Each row is a point on a tangle of strands that fork and nearly touch. The rows are in no order.
Two points are linked if the straight distance between their rows is under 119. Some points are linked to none.
z610: [ -25   25    4  -28    2   -3  -33  -20  -55   -1   20  -18  -39   55
    5    0   76  -30  -16   25  -25   33  -21  -19    2  -16   44  -19
  -37   -2  -31    8  -10  -18  -51   26   21   31   12   19    8   44
  -12    3   38    4  -35   23   13   -6 -102   10    6  -11   -3   29
   44   10  -17]
z173: [ -5   6 -40 -53 -35 -28  22 -28  35 -25  13 -19  21  20  39 -15 -62  18
  19 -17  24  13  39  15   3  -2   6  12  13 -50  -6  10  -9  14  63 -18
 -25   0 -49  -8  19  42  13 -24 -27  29  10  -2  13 -45  44  -5 -33   9
 -18 -19  19  11 -19]
z13: [  6 -20  17  11  33  -4 -18  11   6   3  14  13  29 -26 -10  25 -31  18
   4 -23   0 -33   8   4  30   4 -48  -6   6  33  14  -3   2  12  -7 -24
   2 -15  30  -5   3 -47  18  -2 -21 -33   5  -6 -23  31  35 -25   5  -1
  21   7 -35 -22  11]
z443: [ 25 -12   4  34  18  14  -1  11   5  15 -23  15  12 -47 -31  46  -6  10
  11   5 -11  -5   2 -18 -18  27 -15  -4 -12  29   5  -3  10   3 -18 -16
  -1 -17  25  -7  -4 -50  -7   6   0   4  15 -21 -22  36  -6   7  17   6
   2   0 -29   4  -1]
z205: [-22  16  21   5  -4 -10  -5  42 -14   4  11   4  -4   4 -18 -22  17 -11
 -21  -1 -23 -19 -13  -7  14   0   1  12   0  21 -20   3 -25   2  -6  11
  22   9  15   8 -15  -3  -4   5 -10 -21 -15  10  -3   4 -21 -20   6 -19
  17  23  19 -12  12]
z469: [ 12  44 -31 -28  26 -24 -24 -47 -34  -2  21  23  -2  51  20  45  28  18
 -12 -27 -16  44  23 -17  16  -3 -10 -38 -51  -5 -19   1  21 -28 -58  -3
  13  35  17  -9  47   9  -8 -39   9 -30 -23 -26 -14   7 -66   7  -1   7
  -8  18  23  23   1]
z397: [-35 -10 -13 -27  29 -53  -7 -35   1 -17  30  -8  13  54  24 -60 -29 -25
   1 -23  24  14 -25  26  49  18 -15 -31  34   6   6  -1 -20  -8  11   6
  10  31  13  10  10  53  66   6 -36  -4  -6  53 -14 -27  42 -28 -42  -3
  40   3 -13 -16  35]
z930: [ 42  -5 -23  32   0  33   8 -21   6  12 -25  18   2 -44 -31  83   8   8
  16  22 -21  39  12 -34 -54  38  16   8 -35  -6   6 -10  40 -17 -26 -18
 -18 -28 -12 -22   9 -28 -43   4  29  21  28 -51  -6  32 -45  43  26  14
 -35 -15  -9  35 -18]
z225: [ -6  21   5   3 -48  21  43  49  -4   7 -16 -18 -17 -10 -17  -8  26   3
 -29  31 -24   8   0   0 -58  -5  39  47 -12 -42 -12  -3   0  -2  33   5
   0  -7 -32 -16 -20   7 -51   5  23  -2 -16 -34  27  -4 -20  12  -3  -9
 -30  -4  47  23 -26]
z786: [  7  34 -46 -40  -5 -32  -7 -35 -13  -7  21   6  27  57  23  18 -23  22
 -12 -26 -16  46  33   4   0  -7  -2 -13 -25 -37 -20  15  15 -16 -18 -23
 -12  20  -4 -17  45  29  -1 -45 -13 -15 -25 -36  -7  -8 -21  -8 -26  -3
 -13  11  21  27 -11]
z165: [ -7   5  38  36  -3  37 -16  33 -25  28 -24  -5 -42 -12 -30   7  73 -34
  -7  49 -21  -7 -37 -25 -21  -3  53   6 -35  12 -13   2 -26  -9 -44  35
  17  -3  28  11 -37 -19 -25  32  40  28  -3  14   6   8 -86  22  43 -14
  -6  11   3  -6 -11]
z541: [-27   5  11  -1 -51   0  45  46  27 -11  -1   2 -20 -20 -18 -59  -1   6
 -14  10  17 -34 -16  20 -17 -23   4  45  37  17 -16  -4 -38  37  91  24
 -10 -14 -36 -10 -39 -13  -6   8 -11  -1  14  34   9 -34  40 -10 -14  -2
  -7 -16  21 -10  -9]
z617: [ -3  26 -21 -28 -64 -25  26  31  -7 -15  17 -20  12  18   8 -20 -12  28
 -26  -5 -12 -10  38  16 -28 -30  10  31 -13 -58 -32   4 -14  13  52  -1
 -17   4 -54 -28  14  30 -36 -20  -3 -17 -21 -27  27 -29   3 -14 -26  -5
 -44   1  64  18 -27]
z198: [  1 -16  53  30  39   6 -12  44  13  -3  19   8  11 -62  -1 -50 -25  19
 -17 -22  38 -79 -10  16  54 -25 -50   6  46  53   6  -5 -15  41  52  12
  22 -23   7  -4 -52 -55   3  14 -14 -73   3  31   7  -1 110 -34   9 -11
  53  -9 -44 -45  14]
z611: [-12 -29 -11 -10   7  11   9 -76  -6  -1   3 -33 -25  28 -10   5  17 -39
  20  52  -4  59 -31  -7 -29  11  45 -24   6  11  27   5  19 -30 -36   4
 -28  28  -4  33  10  54  33  41  21  72  14  28  11  12 -36  39 -10  11
   6 -14 -42  22   9]
z906: [ 13 -27 -17 -28  67 -28 -34 -58  32 -19  17  16  37  42  59 -25 -77  17
  18 -72  37   4   8  27  69  18 -60 -52  31 -16  33  -4   5  11  -5  -9
  -4   4  20  16  35  19  65 -31 -31 -25  11  17 -26 -17  82 -42 -38  24
  40   3 -54 -31  49]
z551: [ 36 -11   2  52   6  37   7  31  26  15 -40  18  10 -71 -38  52   1  19
  12   9  -7 -16  -1 -18 -36  31 -11  14 -12  14   4 -17   8   6   0 -14
   6 -32  18 -20 -12 -58 -33  11   0   4  21 -40 -22  34   0  22  27  -5
 -13 -14 -20   4 -13]
z385: [-50  17  -4 -35 -36 -31  19   6 -19 -12  21 -25 -11  51  -5 -55  23 -35
 -23  31  -9  20 -19   9 -20  -6  33  28   8  -8 -16   4 -27   2  16  16
   0  24 -26  -2  -4  38  -5  14   0   1 -34  27  15 -19 -28 -11 -20 -15
  -3  13  45  10  -6]
z120: [ -13   21   25   20   17   31  -45    8  -56   28   12    8  -51   23
  -13   11   98  -34  -10   15   -9   -9  -21  -44   27  -17   36  -19
  -57  -14  -45   -4  -12  -11  -84   33   28   11   42    7   -9   -9
  -21   12   45    6  -21   17    7  -13 -108    9   44    0  -17   29
   37  -11   -9]
z336: [  5 -23 -54 -14  34 -11  15 -90  22 -19 -15 -14  -5  54  32  14 -40 -12
  40  -1  20  84  10  11   2  42  -4 -39  17 -20  36   3  17 -33 -30 -15
 -36  21 -10  27  42  72  56  -6   1  77   2   7  -1 -15  11  13 -26  35
  15 -13 -38  22  29]
z325: [ 16 -22  35  34  35  18 -20  35  12  11  -6  14  32 -60 -11  13 -28  31
   8 -25   5 -68  11  -3  29 -11 -49   4  14  41  15  -7  -1  27   8 -16
  12 -26  33 -12 -19 -61  -3   0 -19 -61  15  -9 -24  31  69 -24  16  -5
  26  -3 -52 -36  10]
z295: [ 39 -21 -46  15  23  11   9 -64  11   5 -19  20  17 -29  -1  86 -26  15
  46  -3   1  47  40  -5 -23  41 -22 -26   1   4  17  -9  51 -13 -39 -43
 -33 -14  -4  -8  39 -20   6  -4   2  41  30 -45 -14  40  -3  38  11  20
 -18 -25 -31  41   0]
z181: [-21  25   4 -25 -37  10   7   5 -49   0  11 -39 -31  39  -7  -5  57 -25
 -34  32 -31  34 -19  -1 -43  -9  69  26 -47 -42 -21  -7   2 -26 -24  25
  10  15 -27   9   0  41 -53   6  50   7 -35  -1  44  -2 -85  21  -9   1
 -28   6  62  26 -30]
z453: [-27 -18  21   3 -17  14  13 -19  -1   6 -14 -39 -33   2 -33 -11  25 -37
   1  60 -13  26 -39  -5 -37   5  51  14   8  21  18   2  -5 -20  -6   8
  -4   9 -13  20 -26  24   7  52  19  45   6  33  17  16 -37  27   1   1
   3  -5 -15   5  -3]
z752: [ 28  25 -51 -18 -20 -13  20 -47 -22  -1   5   8  14  14  21  69 -29  17
   5  -8 -10  59  47  -5 -38  12  14  -5 -27 -49 -16   1  49 -31 -15 -45
 -36  -3 -33 -21  40  25 -28 -38  13   7 -10 -74  11   3 -24  26 -15  18
 -37  -9  23  48 -25]
z505: [-11  20  10 -10 -50  12  26  22 -22   4  -2 -31 -16   7 -14   0  38 -10
 -25  30 -26  23  -4  -2 -54  -4  47  36 -35 -34 -13  -1   6 -17  -2  12
  -4   1 -28  -6   1  26 -49  -1  35   2 -25 -25  31   3 -51  17  -6  -2
 -28  11  47  29 -26]
z245: [ -4   5 -14 -20  24 -11 -21 -55 -24   5   9   6 -19  36   6  30  19  -8
   6  10 -14  50  -3  -7  -1   5  12 -40 -21  13  -9   8  10 -32 -44   2
 -10  29  13  12  23  33  20  -2  12  19 -12   5  -1  11 -72  19  -6   1
   5  12   1  24   2]
z593: [ 47  -5 -13   6 -55  18  29  51  28  -3 -19  14  26 -52  -3  19 -39  68
  15 -27 -12 -45  48  -6 -33 -28 -27  23 -11 -45 -12   1   3  28  70 -13
 -15 -37 -33 -39   1 -33 -37 -35  -7 -26  20 -57  10  -6  35   5  -4  -6
 -46  -9  18   7 -34]
z19: [-37  25   5 -36 -22  -7 -10 -25 -52  -6  24 -36 -29  63  10 -13  58 -43
 -19  40 -19  44 -23  -4 -22 -11  63   7 -30 -21 -17   8 -10 -27 -36  29
   7  33 -10  19   8  62 -16   9  41   6 -41  14  27 -10 -90  20 -10  -7
 -10  22  50  23 -20]
z238: [ 29 -43 -26   6  56  -3 -10 -58  36  -9  -7  29  37 -18  23  46 -54  21
  53 -42  37   1  16  24  39  38 -67 -37  18  17  40  -8  30   4 -15 -32
 -23 -18  27  18  41 -21  52  -8 -17  29  26  -4 -33  30  63  -7  -6  20
  21 -26 -69  -3  29]
z472: [ 14 -28  57  32  52  25 -22  41  20   1   4   8  35 -75   4 -13 -34  32
  -4 -30  26 -79   2   7  48 -24 -55   8  32  44  16  -6  -2  40  29 -11
  14 -31  22  -6 -37 -72   7  13 -17 -77   6   9  -7  23 107 -33  18  -2
  45  -3 -65 -46   5]
z262: [-49   2  44  20 -17  -7  10  39 -15  13  -8 -12 -40   2 -31 -64  53 -58
 -15  45   2 -15 -49   2  12 -13  40  26  21  43  -6   0 -49  -7   2  41
  37  14   3  18 -54   9   5  43  12   7  -9  55   6  -4 -29 -15  10 -30
  33  16  14 -27   9]
z777: [-11  -9  -2 -49  18 -46 -42 -28  18 -17  44   7  49  39  56 -65 -67  13
   0 -62  46 -28   2  23  73 -20 -40 -31  43 -16  14   6 -11  31  45   2
  10  12 -14   2   2  19  48 -28 -38 -66  10  38   3 -43  90 -49 -41   1
  30   8  -7 -34  28]
z549: [ 33  18  -3  15 -30  23  21  65   1  15 -23  13  12 -30 -24  28  10  26
 -22  -5 -34 -18  20 -22 -43  -3   1  32 -38 -29 -15 -12  10   7  15  -4
   4 -14  -4 -32  -1 -38 -41  -9  11 -18  -4 -51  -1  11 -12   5  13  -9
 -32   5  28   6 -17]
z117: [-11  -4 -23 -48 -22 -38   8 -29  37 -27  21 -17  29  20  44 -36 -61   9
  16 -27  46  -1  11  26  30   6 -13  -1  33 -26   2   4 -12  19  64  -7
 -24  -2 -36   1  14  39  42 -22 -37  19  23  32   2 -52  57 -15 -35   9
  -1 -13   1  -9  -2]
z751: [-20 -10 -13 -26  -5  -8  18 -64  -3   0  13 -39 -17  41   0  -7   5 -38
  12  41  -5  61 -17  -3 -35  11  45 -10   0  -2  15   7  17 -35 -28 -10
 -20  21 -21  20  19  67  19  16  14  58  -3   8  25   6 -34  31 -20  13
  -4  -9 -17  29   4]
z388: [ 21 -35 -13 -20  55 -21 -16 -55  25 -19   6  15  33  12  38  10 -65  10
  32 -53  41   0   8  24  50  28 -65 -42  29   1  33  -4  12   1  -2 -20
 -11 -11  21  19  35   9  60 -21 -28   7  24  14 -31   5  66 -26 -22  25
  29 -12 -53 -22  35]
z419: [ -1   7 -31 -25  30 -30  -6 -53  -2 -13  12   7   5  49  17  21 -13   2
  19  -6  -7  52  11   3   6  14  -7 -33  -6  -3   2  10   8 -30 -35 -19
 -13  22  12   5  35  30  21 -13  -9  16  -7  -7 -13  12 -34   7 -17   5
  11   5 -15  19  10]
z104: [-50  14 -11 -31 -49 -33  35   8  -2 -20  20 -23  -6  38  -7 -60   0 -10
 -19  21   9  -3  -1  18  -8 -12  25  32  30 -16 -22  -6 -26  11  51  10
  -4  19 -46 -11  -5  33  -1  14 -14   5 -20  25  16 -30   7  -9 -30  -4
  -1   3  53   9  -4]
z720: [ -31   27  -13  -41   26  -23  -42  -53  -48  -12   35   -8  -40   75
   14  -17   55  -29    2   18  -15   47  -20  -15   18  -17   32  -37
  -19    4  -30   10  -14  -30  -59   24   21   48   30   21   15   55
   23   -2   25    6  -31   24    3  -13 -101    9   -4  -12    9   32
   25    3    4]
z422: [ 14  -9  33  53   4  54 -13  23   4  25 -41  -7 -37 -35 -41  27  62 -37
   8  57 -22   3 -45 -28 -34   5  51   4 -33  19   5 -10  -9 -19 -29  22
   8 -18  25  -1 -36 -32 -34  39  37  37  25  -4   7  28 -71  39  47 -12
 -15  -9 -18   1 -10]
z461: [ -13   18   44   29  -10   19  -17  105   -4    7    5   29   -5  -13
   -6  -80   19    2  -75  -20   -5  -93    0   -2   43  -63  -26   23
   23    5   -6    7  -27   43   17   28   42   13    8   -6  -41  -41
  -34   -8  -15 -112  -30   15   14  -31   50  -62   19  -27    5   20
   38  -52   21]
z567: [ 10 -43 -40 -16  -1   7  30 -61  48 -25 -27 -18  20 -11  36  18 -58  -9
  48  -7  35  40  26  21  -7  46 -12 -13  23 -22  32   4  30   7  31 -25
 -40 -26 -33  23  47  34  37 -14 -11  87  21 -10  -4 -19  66  16 -10  39
 -18 -31 -35  14   5]
z740: [-16  16  44  26   1  17 -28  46 -37  24  -1   2 -35  -5 -19 -19  69 -36
 -13  16 -25 -26 -30 -22  12  -7  29   7 -25  23 -13   7 -31  -5 -39  35
  33   8  32  19 -35  -8 -16  19  19   2 -14  21   1   0 -71   0  30 -20
   8  25  22 -15  -4]
z669: [ 10  33 -38 -37 -13 -14   5 -42 -29  -7  18  -2   2  37  15  43  -2  15
  -7   0 -15  62  23  -3 -26   5  22  -6 -38 -36 -11   4  32 -29 -33 -26
 -18  19 -13 -12  39  42 -29 -31  12  -1 -21 -46  10  -6 -43  15 -13   9
 -27   5  36  42 -27]
z635: [  -7   17   33   12  -21   13  -23   92  -11    4    6   26    7   14
    2  -55   22   15  -70  -39  -28  -81   17  -16   43  -62  -27   19
    3  -20   -2    5  -11   43    4   19   38   22    3  -16  -23  -44
  -34  -16  -22 -106  -32    0    2  -27   33  -59   22  -16   -6   35
   45  -40   13]
z512: [  1  11 -24 -34 -45 -23  21   1   8 -20  20 -14  23  11  22   5 -44  37
   3 -13   3   1  40  16 -17 -17  -4  14   3 -48 -22   8  -4   9  42 -20
 -23  -7 -44 -24  13  26 -12 -34 -20   6   1 -24  14 -29  20  -8 -25   3
 -28  -3  29  18 -28]
z347: [ 12 -16  -3 -47  37 -32 -47 -34  29 -12  35  15  49  36  65 -44 -76  22
  15 -68  38 -16  18  26  67 -11 -53 -44  42 -13  22   1   2  32  24 -13
   8  -1  -2   4  24   4  44 -41 -40 -59  21  24  -9 -25  89 -49 -36  10
  27  -3 -34 -37  26]
z629: [-29 -16  50  38  34  -1   1  39  -1   5   5  -5 -14 -47 -29 -52  -1 -20
 -13   2  37 -58 -41  19  40  -2 -16  16  47  72   8 -11 -37   6  30  31
  32 -17  28  10 -60 -19  19  56 -16 -11  -3  52  -3  12  65 -16  14 -19
  61  -2 -29 -33  23]
z374: [ 10 -37 -45 -17  26   8  21 -80  35 -24 -27 -10   5  14  39  17 -52 -16
  51 -15  34  57  14  22   1  46 -19 -32  30 -17  34   1  21 -18   0 -20
 -38  -7 -15  25  49  51  65 -12  -3  88  13   1 -13 -16  48   9 -20  41
   1 -27 -42  15  31]
z236: [ -4  16   2   3 -58  11  48  59  17   2 -19 -15 -18 -10 -18 -24  10  14
 -23  21 -11 -12   2   6 -49 -23  17  47   5 -29 -19  -7 -17  14  65  10
 -12  -3 -39 -16 -28  -3 -36   2   8   5  -1 -11  22 -19   7  10 -11  -1
 -30 -10  42  16 -17]
z159: [  5  45  -4 -13  22  -4 -39 -16 -51   9  27  28 -18  48   8  38  60   0
 -16 -25 -16  18  11 -35  17 -13  -3 -33 -67  -7 -33  -2  10 -13 -75  13
  28  28  27  -2  28   9 -22 -31  19 -27 -32  -3  -3   1 -87   2  17  -3
 -16  35  45  10  -6]
z150: [-32 -22  50  39  22  -7   2  24 -11   7   0 -11 -25 -40 -38 -52  13 -42
   1  25  27 -37 -54  19  20   6   5  15  41  70  14  -9 -37  -9  22  29
  26  -9  22  24 -56  -2  29  67   1  19   2  61  -8  23  38  -4  18 -21
  58   3 -31 -30  20]
z118: [-18  -5 -10 -40 -11 -48 -12 -25  34 -16  33  -4  29  26  37 -57 -63   4
   7 -42  39 -26   1  31  48  -7 -27  -6  34 -12  -2   2 -17  27  57   0
  -6  17 -20   0  12  27  36 -19 -39 -21  13  42   3 -43  63 -26 -37   4
  20  -1   8 -22  18]
z912: [-50  24  -9 -45 -21 -35  10 -32 -24 -18  23 -38  -9  70  10 -40  32 -40
 -16  34 -14  48 -20   9 -14  -5  51  13  -1 -16 -11  11 -19 -21  -6  18
   6  38 -29   9   7  62   2  15  17   9 -43  29  22 -16 -53  10 -23 -14
  -1  15  45  20  -8]
z137: [  14   13   13    6  -21    7  -19   89   -5    6    9   21   21   10
    7  -16    1   36  -43  -47  -33  -64   39  -12   29  -60  -33   15
  -15  -25   -5   11   -7   37   16    5   15   11   -5  -29   -8  -40
  -36  -35  -19 -100  -23  -20    0  -11   28  -42   14  -10  -24   26
   28  -34    5]
z530: [-29  19 -13 -31  23 -33 -15 -43 -35  -8  24  -6 -20  65  15 -20  23 -33
  -1  16 -17  42 -20  -2  13  -8  25 -29  -2  13 -10   9 -10 -31 -39  11
   9  42  14  18  12  56  27   5   6  15 -21  31   1  -5 -66   6 -14 -16
  22  23   5  12  11]
z961: [-13   1  53  73  10  35  10  89  23  16 -39   4 -21 -65 -33 -50  42 -14
 -22  31  24 -64 -50   4   6  -9  -4  40  19  61  10 -16 -41   6  30  27
  40 -26  39  11 -76 -39 -16  43  -2 -12   5  22  -1   5  42  -3  31 -31
  32  -3 -16 -21  10]
z970: [-16  37   5 -24   7   1 -45  12 -68   9  26  10 -25  59  11   4  87  -6
 -28 -14 -23 -14  -4 -38  32 -22  17 -17 -51 -16 -35  10  -7  -9 -76  33
  49  29  32   8  18  14 -26 -19  22 -29 -48  15   1 -16 -94 -13  22 -12
 -11  44  65 -13 -12]
z313: [  0 -35 -20   0  27  -4   8 -65  10   0  -9 -10 -11   9   5  25  -3 -20
  31  26   1  59 -10   6 -13  30   4 -37  11  17  30   6  23 -31 -30 -14
 -22  21   5  23  17  32  47  17   1  67  17  12  -5  20 -16  28  -8  13
  10 -16 -47  23  23]
z458: [-32  -6   7 -20 -22  -2  25 -25 -10   0   3 -40 -21  23 -17 -15  18 -33
  -1  48 -13  40 -21  -4 -39   8  49  13  -2   0   8   4  -2 -27  -5   0
 -12  10 -25  10  -5  41  -5  29  17  50  -6  15  20   5 -30  27 -15   6
  -4  -5   5  19  -1]
z296: [ 38 -40 -13 -10 -27  18  27 -21  48 -23 -18   2  30 -65  35  37 -73  22
  57 -27  34 -20  26  21 -11  31 -27   7  38  -4  20  -1  20  32  61 -17
 -34 -41 -34   7  23 -23  25 -11 -18  60  48  -4  -1  -1  75  12   2  23
 -10 -48 -40  -1 -11]
z558: [-11  22  62  51  -8  23   4 110   0   9 -20  26 -15 -26 -19 -62  44  -6
 -63 -10  -6 -86 -16 -15  30 -35 -14  32   4  18  -2   7 -26  18   0  29
  40   1  32   5 -48 -49 -38   2 -13 -74 -25   4  11 -20  30 -36  33 -30
  11  16  21 -38  21]
z317: [ 33   9   0  25 -29  36  28  43   5  18 -40   4   0 -45 -24  38  17  16
 -12  12 -30   2  11 -16 -69  14  31  33 -34 -33  -2 -16  28  -3  14 -12
  -5 -32 -15 -29  -6 -32 -58  -1  31   1   4 -63   7  14 -19  28  14  -1
 -45 -10  25  24 -29]
z335: [ 35   4 -37  -5 -13   3  19 -30  -4   2  -1  17  20 -14   2  79 -25  25
  19  -5 -14  38  43 -11 -44  26   0   1 -22 -33  -8  -7  54 -17 -13 -44
 -32 -17 -20 -22  31  -8 -29 -23   8  13   8 -66   4  22 -16  25  -6  14
 -35 -13   8  43 -23]
z274: [ 13  29 -11 -16 -52 -15  13  57 -11  -6  13  -3  20  25   6  -7   0  36
 -35 -25 -26 -31  32   8 -13 -41 -13  21 -25 -58 -30   6  -5  19  29   1
  -3   9 -34 -22  17   5 -41 -34  -4 -46 -20 -28   9 -17   4 -21  -9 -10
 -34  23  62   1 -14]
z716: [  3  12  48  61  12  29  -1  64   6  28 -34   4 -22 -46 -33 -11  47 -14
 -10  31 -11 -40 -34 -12  -4  10  10  19 -16  33  -1  -1 -26  -4  -6  22
  28 -22  38  10 -51 -47 -23  27   2  -2   3   1  -8  15 -21   2  38 -19
  15   5 -13 -17   0]
z484: [-26 -11   8   1 -24  -8  35  13  28  -8  -5 -15 -20 -26 -18 -50 -17 -11
  -5  10  35 -31 -30  29  -6   5   5  37  44  32  -3  -8 -24  21  75  14
  -6 -15 -29   0 -36  -9  24  26 -17  29  15  50   6 -18  52  -4 -12  11
  17 -26  -7 -17   1]
z70: [ 11 -39 -24 -16  -9   9  21 -39  47 -26 -12 -11  31 -29  34  25 -66   8
  54 -29  39   6  20  23  -1  37 -17   1  29 -11  18   6  23  19  47 -23
 -34 -36 -25  18  35   8  36 -15 -21  68  36   3  -7 -15  65  11  -9  26
  -2 -35 -33   6  -2]
z327: [  7   1 -48 -26  33 -22  10 -79   5 -11  -5  -4  -3  50  27  23 -33   4
  25  -8  -1  72  18  12   6  31  -2 -40   1 -14  12   3  21 -25 -39 -19
 -25  20  -2  10  36  50  35 -20  -5  48  -5 -14  -3  -8  -6  16 -23  18
   6 -13 -24  25  18]
z836: [-26  17  53  45  -8  12 -13  56 -21  23 -20  -2 -41 -18 -25 -52  66 -47
 -16  42 -16 -27 -48  -8   6  -8  33  24   7  28  -7   0 -48  -7 -21  43
  35   7  26  24 -61  -9 -14  40  16   0 -19  36   3  -3 -41  -3  29 -29
  24  16  10 -24   5]
z195: [ 19 -16 -20 -42  24 -32 -42 -32  27 -11  24  22  54  37  63  -6 -74  42
  23 -61  23  -4  42  12  52 -10 -60 -47  18 -34  21  14  14  31   2 -33
  -5   2   9 -14  37  -8  32 -60 -40 -55  24  -7 -13 -13  69 -39 -31  15
   8   2 -29 -31  16]
z929: [-42  13  -6 -19 -61 -23  38  36  14 -14  13  -9 -15  16 -13 -73   3   1
 -31  12  15 -28  -7  27  -6 -26  17  52  39   0 -27  -7 -38  31  81  35
  -7  -1 -41 -19 -28  10  -7  13 -11  -5  -1  43  16 -43  28 -22 -30   3
  -6  -2  50  -5  -5]
z454: [  6 -31  32  44   4  44 -14   8   9  24 -32 -27 -40 -48 -50  21  41 -37
  13  80 -13  10 -45 -11 -38   3  54  -4   1  40  18   3  -8 -16 -24  17
   1 -11  26  16 -40 -23   1  58  36  56  26  22  -3  30 -46  37  40 -13
  -2 -19 -48  -8  -1]
z779: [ 27 -26 -33  13  30   5   5 -73   4   6 -11   8  -1  -6   1  65  -9  -6
  46  19  -2  60  10  -3 -23  34  -3 -34   1   9  28  -4  43 -25 -44 -29
 -29   6   1  12  27   7  25  15   4  57  22 -17 -10  30 -26  41   9  17
  -3 -19 -35  32  11]
z650: [ 24 -24  -6  32  39   9 -14 -32  -6  15  -7  19  12 -35 -15  62  -9   5
  33   3   0  13   5  -9  12  26 -33 -34  -3  49  18  -2  18  -7 -36 -22
  -4  -3  35   3  13 -35  23  16  -2  17  22 -17 -38  47 -16  14  17   4
   9 -10 -48   5   7]
z366: [ 19  56 -50 -42  12 -35 -21 -53 -42  -8  19  19  15  66  33  43  -6  28
 -12 -42 -12  55  38  -2   6 -14 -11 -33 -44 -37 -22   9  36 -23 -53 -13
  -7  34   6 -21  66  20 -14 -60  -1 -41 -35 -44 -14   2 -38  -2 -12   2
 -20  18  39  22 -10]
z535: [-16  21  56  65  -5  26  24 108  12  15 -31  25 -25 -44 -31 -64  57 -13
 -57  16  13 -79 -40   0  16 -29  -3  45   8  38   5  -7 -39   7  21  29
  43 -12  41   9 -67 -44 -28  20  -5 -39  -8  16  -1 -19  23 -21  28 -30
  16  10  16 -26  11]
z61: [-10 -28  21  23   8  24  -7 -17  -6  18  -9 -23 -33 -29 -35  14  28 -38
  13  59 -12  29 -33  -3 -28   5  37  -7   7  42  16   1   0 -19 -19   7
 -10   5   6  26 -20   9  18  53  24  53  23  29   1  36 -39  29  19  -4
   9 -13 -47  -4   6]
z815: [ 43 -16   6  44  -2  28  15  54  35  11 -41  18  14 -77 -35  30 -20  34
  14  -4  -8 -45   2 -10 -37  16 -21  20  -2  13   4 -12   7  25  29 -19
   2 -48  17 -24  -7 -71 -21  -1  -3  -5  39 -39 -24  23  35  16  18  -1
 -14 -23 -25  -4 -19]
z393: [ 11   2   2  -6  26 -12 -18  -3  -2   4  14  16  26   2  -2  31 -26  19
   5 -29 -12 -11  17  -9  23   2 -39 -18  -8  15   9   5  15   2 -24 -28
  -3  -2  27  -8  16 -28  15 -13 -19 -28   1 -13 -22  23   7 -18  -2   6
  14  12 -16  -7   8]
z861: [ 12  24  -2 -13 -30 -11 -24  55  -6   1  20  13  30  26   4  -2  -9  35
 -39 -43 -34 -38  44  -8  13 -54 -29  12 -24 -34 -12  14  -1  27   4  -5
   2  11 -10 -28  13 -27 -34 -41 -13 -76 -21 -23  -7  -8  11 -38   8  -6
 -32  36  42 -16  -2]
z722: [ 43  -8 -45  20   6  23  10 -51   0   7 -13  19  18 -31 -15  87  -7  17
  32   4  -8  55  37 -15 -41  38  10 -12 -18  -8  12 -12  63 -23 -29 -44
 -31 -17 -21 -19  34 -21 -28  -5  17  24  25 -67   1  35 -26  46  13  27
 -31 -21  -7  44 -23]
z683: [ 33   2  -4  26 -13  38  11  10  -7  23 -32   8 -12 -40 -32  63  34  -3
  -8  23 -26  28   1 -31 -58  24  37  18 -52 -24  -6 -17  31 -19 -19  -1
  -4 -29 -11 -24  -5 -22 -64   7  44   5  13 -53  12  22 -57  37  27  12
 -44 -16  14  35 -26]
z74: [ 23  -2 -32 -29  38 -32 -37 -46  20  -3  14  31  38  40  41  22 -68  43
  20 -58   5  19  40  11  48  -3 -62 -50   1 -20  18  10  24   7 -24 -42
 -11   3  24 -17  49 -19  29 -54 -36 -47  12 -22 -21   6  48 -35 -33  20
   8   6 -32 -13  20]
z101: [-31  29  25  -2   6  13 -51  12 -66  18  23  14 -40  36   0 -14  87 -27
 -24   2 -18 -22 -20 -43  39 -21  25 -18 -45  -5 -37   5 -22  -9 -77  43
  46  25  42  15 -14  10 -15   3  27 -11 -37  26   5 -17 -99  -4  32 -12
  -3  39  56 -20  -9]
z26: [-19  -5  57  38  44   4 -11  43  10  -5  16   9   0 -62 -19 -61  -4  -2
 -28  -7  42 -83 -26  13  59 -19 -26  21  51  71  15 -15 -31  29  37  32
  34 -21  10   4 -67 -42  10  41 -17 -54  -7  48   4  -3 100 -34  15 -20
  71   1 -38 -43  19]
z837: [ 34 -31 -12   6 -44  19  36  10  43 -18 -23  -2  28 -69   8  32 -63  49
  47 -11  19 -28  20   8 -29  17 -22  24  32 -17   6   3  14  34  74 -18
 -33 -52 -30 -12   0 -42  -3 -12 -19  37  47 -24   6   4  70  25   3  12
 -23 -41 -24   4 -35]
z71: [ 31 -23  -5  19 -20  29  32  42  37  -4 -28  -1  17 -70 -17  24 -31  40
  26   0   5 -28   8   1 -40  11 -13  29  21  -2  -4  -2   5  27  55 -10
 -17 -49 -10 -15  -9 -39 -11  -9 -11  12  43 -28  -7  12  42  22   6   5
 -13 -25 -24   2 -23]
z72: [ 33 -31 -20  17  41  -4  -4 -47  19   6 -15  26  26 -34   1  62 -36  23
  51 -21  16  10  18  11  21  33 -58 -36  13  27  27  -8  31  -5 -32 -40
 -16   2  33   7  33 -31  44  -1 -15  21  26 -16 -35  42  26   2   2  10
   8 -22 -52   6  19]
z252: [-31 -14  36  29   1  -1   5  25  -6  12 -11 -24 -28 -20 -34 -34  30 -37
  -6  38   1 -16 -49   8  -6   1  21  18  28  49   2   2 -32  -7   9  23
  12  -4   9  15 -51  -1  20  48   2  25  10  44  -9  18  -2  -1  10 -15
  32   4 -19 -17  10]

A fork is a point with three links, a tip a point with one. Leave the first point through the second and follow the links. Name the first fork or tip that comes.
z71, z837 | z19
z454, z422 | z393
z752, z669 | z120
z327, z336 | z347
z472, z198 | z722
z777, z118 | z961

A fork is a point with three links. Follow the links from the first point to the second and name the forks in between, in order.
z74, z650 | z347
z165, z101 | z722
z443, z912 | z19
